A landscape with many valleys, sampled at points; each row gives a point and its height.
A ball rolls from a point to whichever of its 2 nearest points has the largest drop for the distance, and stops where none of them is lower. Distance is the straight distance between rows; heights are no part of it.
j_595: [ 13   6 -13  23  -4   7 -50  34  -1   1  13  -3   9 -45   2   1   4   4
 -24 -17]  h=5.56
j_940: [-13  20  -5   7 -16 -58  19 -16  40  -2  -5  18 -26   5 -17 -29  -5  14
  26  -2]  h=6.04
j_562: [ 12  22 -23  38   4  20 -18   1 -19  19  20   7   2 -40   7  22  29  26
 -20  -1]  h=5.83
j_165: [-34  28  -2  -8  -3 -14   4   6 -23  24 -34   0 -12 -14 -26  24  -2  40
 -15 -16]  h=2.97
j_747: [ -9 -31  13 -13  23  21  -9  34 -12 -23 -24 -12  26 -50  33   9 -21  21
  -4   5]  h=1.35
j_708: [  5 -24  14  -4  -9  -2  -1 -26  22 -44 -19 -16  11  21 -10 -47 -10  -3
 -14 -28]  h=3.09
j_698: [  6  21 -21  15  27  36  -6  -9   4  -4 -42 -29   4  10  26 -37  15  13
   3 -22]  h=4.35
j_140: [-43  13   4 -44 -18 -25  18  21 -17  22   4   6  -4 -37 -22  11   8  16
   2 -17]  h=2.69
j_592: [  1 -13  14 -55  -4 -18   7 -18   0  -8  -8 -11  -2  41  15 -23 -20 -21
 -20  13]  h=2.72
j_832: [ 39  12  27  -6  25 -10  34 -56  30   6   1 -21  -3   7 -17 -35 -35  -8
  -9  -8]  h=5.01
j_53: [-32 -16   6  13   0 -11   7 -67  12 -22   5  12   6  34  -6  15 -13   2
  31  -3]  h=3.36
j_922: [ -6  13   5  68 -43 -10  -8 -20  17  -6   1  51 -22  26 -11  10  25   3
  42  21]  h=1.09
j_988: [  3  22 -33 -30  -5  20  22  55  -7  33 -35 -37  13 -17   8  24 -18   5
 -24 -19]  h=4.15
j_580: [ -1   7   2 -28  19  13 -20  -7  10 -15 -32 -29   6  -3   2  15 -12  -6
  -7 -27]  h=6.37
j_966: [-38 -32 -18  30 -14 -24  12  17  -4  -3  -3   0 -27  47 -35  58 -18 -18
  46  35]  h=2.90
j_921: [ -7  16 -17  -6   3 -28 -14 -21 -13 -10 -13 -35 -23  11  22  12  -1   9
 -22  -7]  h=6.59
j_632: [  1  11  23 -59   7  12  22   4   3 -24 -11   6   0 -34 -36   7  -3  -1
 -14   3]  h=2.73
j_420: [ 19 -30  20  26 -15  25  20 -52  13 -33   4 -24   3  11 -16 -72  -8  -2
 -17   1]  h=3.52
j_720: [ 19   7 -18  31  -1  27 -21  -1  -6 -36 -48 -40  21  -5  26   3  25   2
   1 -44]  h=4.89
j_894: [ 14  19 -14 -22 -10   1  -3  49 -10  11  -9 -27 -13 -20 -24   7 -26   1
 -39 -18]  h=3.73
j_33: [ 40  23   1  14 -14  19  23 -23  -2 -29   0 -20  25 -17  -6 -17 -12  12
 -20 -43]  h=5.96
j_283: [-56 -10 -36  15  14 -28  -6 -49  22   4 -20  17   1  28 -17  29  10   0
  39  12]  h=3.19
j_697: [-11 -48  -4  27  -1 -26   1  36  25  13   8  29 -29  29 -18  45 -15 -22
  58  59]  h=2.74
j_691: [-59  -9  24  15 -25  -4   1  -9  -9   4  18  30   8 -30   7  19 -12  29
  35  -5]  h=2.32
j_706: [ -8   4 -35 -37 -14   1   2  -9   6  28  36 -26  39 -13   8  41   1 -11
 -25 -45]  h=1.79
j_49: [  1  -8  38  22  22  32  -3 -22 -10  -3  -5  -9 -35  24 -35 -31 -53 -13
  19  15]  h=6.67
j_926: [ 11  -6  31  14 -13 -30 -20 -24 -14  -7  20  13 -34  11   3  20 -14  12
  21  53]  h=3.11
j_490: [ 18   2 -25  -6  44  12   3  16   5   4  40 -22  -3  -8  11 -42  11  -5
 -10  21]  h=5.24
j_446: [ -6  -9  39  29 -18  35  15 -20   0   5  -6  27 -10  35 -39 -10 -42  12
  11  24]  h=6.61
j_833: [-31 -14 -21  53 -41 -16 -15  -5  15   3  36  48   2  -7   0  13  19  -8
  35  24]  h=1.42
j_389: [-33 -25 -13 -19 -25   5 -24  24 -24  19   4   5  29 -13  17  37  58  -9
 -21 -24]  h=4.72
j_398: [-19 -11  11  -1   2 -10  -1  -5   7  -7  51  44   7  33  22 -16  22 -15
  27  17]  h=1.80
j_133: [-66  -2 -44   9  -8 -45  -9 -19  -2  23  -1  -5 -30  39 -24  39 -13 -10
  35  27]  h=3.06
j_871: [ 22  11  54  -4 -13 -31  20 -19   1 -14  12  23 -36  -2 -17  -8 -14  12
  10  26]  h=3.56
j_50: [ -7   2  25  11  18  48   6 -28  -4   5 -41   7  -9  27 -49 -21  15 -16
   1 -17]  h=4.18
j_908: [ 58  23  -7  20 -20  28  24   7  -6 -41 -28 -34  32 -56   7  14   5  11
 -10 -29]  h=6.68
j_738: [ -6  36  -9 -16  -3  29 -11 -22 -10   3  24  11 -14  25   4  -9  27  -7
  10  36]  h=3.57
j_939: [-20   8  27   7  13  10 -11  -9 -18  -4 -24  29 -20  48 -44  11   8 -23
  37  -6]  h=4.32
j_81: [ 20   0  -6  -5  30   5  -4 -42  17  -7  36   0  17  14 -17 -17  24 -24
 -21  -2]  h=2.87
j_306: [ 37   6  17  -6  10  38 -19 -10   6  -9  -1 -27 -15  15 -19 -44 -49 -34
 -14   3]  h=6.51
j_403: [  1 -11  10  14   1  -6  40 -55   2 -40 -13 -18  -4  12  -7 -52   0  18
 -12  35]  h=3.98
j_643: [-25  -2  -4  32  -4 -39  16   5   4  25   6  18 -32  -3  20  25 -37  21
  44  58]  h=6.19
j_352: [-15  -7   5  15  -5 -33  -3  28 -17  60  37  24 -24  -6  13  23 -32  17
  14  31]  h=6.28
j_514: [ 72 -30   3   9  11   7   9   0  33 -27 -54 -36  23 -38   7 -31  -2  -7
 -27   2]  h=4.22
j_827: [ -1 -12   3  29   2   5   6  -2  -6  41  33  27  -5  30  -8  21 -35   9
   2  39]  h=6.36
j_284: [-25  -7 -25  24  46  -2 -16  21 -10  12  46   0 -15  -6   4 -29  -7 -19
   2   5]  h=5.08
j_606: [-70  -3  -5 -10   5  -8   3  -1 -11  42  32  21  20 -41  -9  18   3   9
  18 -14]  h=2.49
j_624: [  6 -13  27  36   4  -7 -26  25 -12  -4   7  33 -21   5   7 -18  41  28
   2  -1]  h=2.07
j_391: [ 32  19   9  31  39  22 -15  -8 -13  -4  -4 -14  -4 -16   1   6  29  11
 -13  -2]  h=6.24
j_830: [-38 -16   7   1 -55 -36 -32   5 -17   2  45  21   4 -34  18   6  28  -1
  11 -14]  h=1.95
j_319: [-31  18 -17   5  15  25 -27 -13  -3   0   6   2 -16  12 -10 -21 -11 -13
  16  66]  h=3.74
j_511: [-30  -3 -23 -22  -1   3 -25  30 -31  25  37   4   8 -11   1   9  17 -15
 -23   2]  h=4.83
j_893: [ 48 -12 -41 -17  13 -24  47  47  26 -14 -60  -8  42 -52   3  25  17 -31
  10  -4]  h=5.50
j_317: [ 81 -13  -7  22  -6  32  -7   0  34 -21 -58 -39  18 -28  13  -3 -21 -36
   3 -17]  h=5.36
j_421: [-13  -2 -57 -27  -5   0  -8   9  27  13 -18 -14  51   3  19  22   2 -19
 -18 -56]  h=1.62
j_440: [-28  -6 -18   8  50  21   1 -40  13  14  11   9  24  23 -18   6  13  -6
  -5 -31]  h=2.50
j_987: [-30 -26  34 -13   1  -9  44 -10 -13 -23  33  18 -14  35  11 -20   9  -8
  45  22]  h=2.04
j_183: [-17 -20  17  29  22  -4 -31 -42  -2  14  -8  15   9  25  21  16   2  14
   8   4]  h=3.61
j_431: [ -3  21 -38  -2  10 -21   6  -6 -32  27  15 -27 -14   8   4  20  32  14
 -40   1]  h=6.79
j_858: [ 67  14  12 -36   6  33  26  14  27  -4 -33 -17   0   8  12 -29 -18 -30
   3 -17]  h=4.96
j_299: [ 55   4   7  13  16  24 -21  16 -35  -6 -29 -26   3  -5  -3  32  13  10
 -43  16]  h=6.77
j_24: [ 14  -2 -27   1 -17  12 -32  29  -3 -33  -5 -23  26 -24  31  16   8  -7
 -14 -33]  h=5.32
j_978: [ 30  -5 -14  -5  30 -23 -10  13   6  19  25  -6  -4  12  47 -20  19   8
 -19   1]  h=5.49
j_14: [-43 -11  36  -3  25  13   0  16  -9  -3  -4  18   8 -41  16  -6 -27  26
  25   0]  h=2.05
j_878: [-15   1   9 -28 -42 -11 -27  14   3 -21   7  24  11 -13   6   1  22  -3
  -8 -20]  h=2.20
j_393: [ 20  12  35  57  -8 -12   6 -17  20  17  -2  35 -41   2 -11   2  16  13
  51  27]  h=0.44
j_394: [ 10   5  -9 -41 -12  -3  17  -2  11 -27  14 -17  39 -40  -8  46  -1 -12
 -30 -28]  h=0.90
j_862: [ 29   4  -8 -22   8   1  -6  14 -27  18  -1 -15   0   6   6  37  45  20
 -52  24]  h=6.99
j_119: [ 11  -5  18  -2  25   2  35 -51  13  -8 -47 -40  -8  -5 -25 -40 -16  16
 -13   7]  h=4.47
j_539: [ 30  28   9  12  13  25  49 -48   6   5  19 -12  -3   2 -26 -16 -15   9
 -11 -26]  h=5.46
j_450: [-10  -2  13  11 -20 -28 -28  17 -14 -15  31  20 -31 -11   9 -25 -16   8
  16  54]  h=2.78
j_628: [ -7  43 -11  -2   3 -27  46   0   6  16  -3   2 -25  16   9 -34  -5  32
  20  -8]  h=5.91
j_358: [-10  10  20 -41  -4 -33  12 -10   0 -32  12  -6 -18 -24  -4 -11 -23  10
  11   7]  h=3.17
j_545: [ 37 -33   9  12  33  13   3  25  18 -29 -26 -21  28 -41  32 -35 -14  10
 -12 -11]  h=2.82
j_294: [-33  -4 -15  36   0  -4 -17  50 -28  11  60  26 -20  -7  -6  -1   0 -15
  31   7]  h=5.00
j_629: [ 68  -1   5  18 -12  38 -30 -18  23 -33 -18 -35   4 -12  -8 -36 -17 -41
 -24  -6]  h=6.13
j_56: [ 32   2  31  50  19  -4 -10 -23   2  -8   5  30 -33  18   6 -20  44   8
  15  22]  h=1.41
j_3: [-24  30 -20   1  -3 -21   0  17 -16  24   5 -20 -31 -25 -22   4 -39  24
 -29  -1]  h=3.32
j_242: [ -6 -28   5 -17  11  12 -26  -4 -19   1  10  13  35  14  -3  42  41  -9
 -36 -28]  h=4.58
j_189: [ 11  15 -19 -33   0  19 -13 -21  -4 -20  23 -11  15  27  12   0  25 -27
 -20   5]  h=3.27
j_543: [  2 -20  14  21 -15 -29  -3   4 -34  -2  12  15  -9  31  14  10  24  26
 -23  15]  h=2.12
j_290: [ 36  18  -6 -47   9  21  19  14  10 -36   9 -28  12 -36 -48  22 -15 -32
 -23 -17]  h=2.02
j_436: [-27 -36 -12  28 -13 -12 -11  -5   0  34  58  45  -4  21  34  12  31 -10
  38  26]  h=1.61
j_445: [  8  33 -18 -13  -4 -25   0  22   9  15  13  13 -12  10  29 -38  23  18
   3 -24]  h=5.72
j_134: [-18  -7 -16 -26   2   2   5   4  35  17 -24  12  43  -6 -17  15   2   4
 -31 -48]  h=1.96
j_219: [-15  -8  17 -10   2  -5 -23 -16  -1   0  -8  26   9  38 -39  17  19 -11
 -21 -21]  h=4.43
j_856: [ 27  -7  28 -31 -17 -34 -35  14   9   6   5  15 -15   8  23  13   6  -6
 -13   0]  h=2.63
j_985: [ 28  21  25 -29 -31  10 -28  36 -16   7  -9  -9 -13   0  41  15 -19  -5
   1 -10]  h=3.37
j_771: [-47  17 -32  15   5  27 -29   4  -8   4  -7  -1   3  24 -16 -13 -14  -8
   9  10]  h=3.84
j_27: [ 53  -6  12 -52  24   3  23   2  23  -8 -67 -39   9  18  24  -7  -6 -32
 -10 -24]  h=5.67
j_965: [-29 -11 -11 -13  24  47  10   6  -3  12  14   3  44   9 -21   6   9  -5
 -26 -58]  h=2.25
j_439: [-19   6   2  16 -32 -55  13  -6  27  12   4  23 -40  16  24  -5 -16  10
  54  25]  h=6.11
j_665: [-12 -18  23  -8 -20   4  26  -5   0 -18   5   8  22   8  10 -21 -17  25
 -16 -18]  h=2.70
j_692: [ 23  12 -19 -50   4 -13  14   5  14 -10 -52 -42  20  -6  21  12 -14  -9
 -11  -7]  h=6.14
j_339: [ 40  31   7 -46  -3  24   3  46   5 -14 -21  -7  -7 -16  26 -13   6 -16
  21 -11]  h=4.17
j_784: [-34 -16   5   6 -50 -50 -12  -2 -27  12  12  21 -13   7   9  27  20  27
   5  21]  h=1.65
j_596: [-22 -25  10  11  -5 -24 -21  36  13   9  16  44 -31  18 -12 -11 -26 -18
  25  53]  h=2.62
j_999: [ -5 -26  33 -43   8   3  44 -11   1  -4  20  16   8  26   7 -35  -9   0
  -4   2]  h=2.36
j_402: [-44 -11 -18   9 -14  -1   5  58 -47  28  53  -4  -1   4  17 -17   9  -5
  -1 -14]  h=4.93
j_438: [ 23   2 -14 -31  10  17  23  52   7  22 -36 -10  29 -50  14  41  11   8
  -5  -6]  h=4.60
j_428: [-15  26 -22  34  15  39  -6 -13  -2  11 -23 -10   0   6 -28 -35   6  -1
 -12 -13]  h=3.99
j_615: [  7   9  33  29 -34  36  10 -12 -24  27  17  23   5  27 -17  23 -20  23
 -13   6]  h=6.50
j_890: [ 27  21 -37 -36  -6   5  27  46  17 -12 -53 -27  36 -66  32  20  10 -11
  17   2]  h=5.07

For each start below, name the point where the ball stops.
j_33: j_999
j_890: j_747
j_893: j_747
j_692: j_784
j_49: j_747
j_24: j_421
j_389: j_421
j_643: j_421

Write out the way that a ball takes from each point below.
j_615: j_827 j_352 j_643 j_439 j_940 j_628 j_445 j_978 j_490 j_284 j_294 j_402 j_511 j_389 j_242 j_219 j_939 j_50 j_428 j_771 j_319 j_738 j_189 j_81 j_440 j_965 j_134 j_421
j_595: j_24 j_720 j_698 j_428 j_771 j_319 j_738 j_189 j_81 j_440 j_965 j_134 j_421
j_908: j_720 j_698 j_428 j_771 j_319 j_738 j_189 j_81 j_440 j_965 j_134 j_421
j_431: j_921 j_580 j_692 j_27 j_858 j_339 j_985 j_856 j_878 j_830 j_784
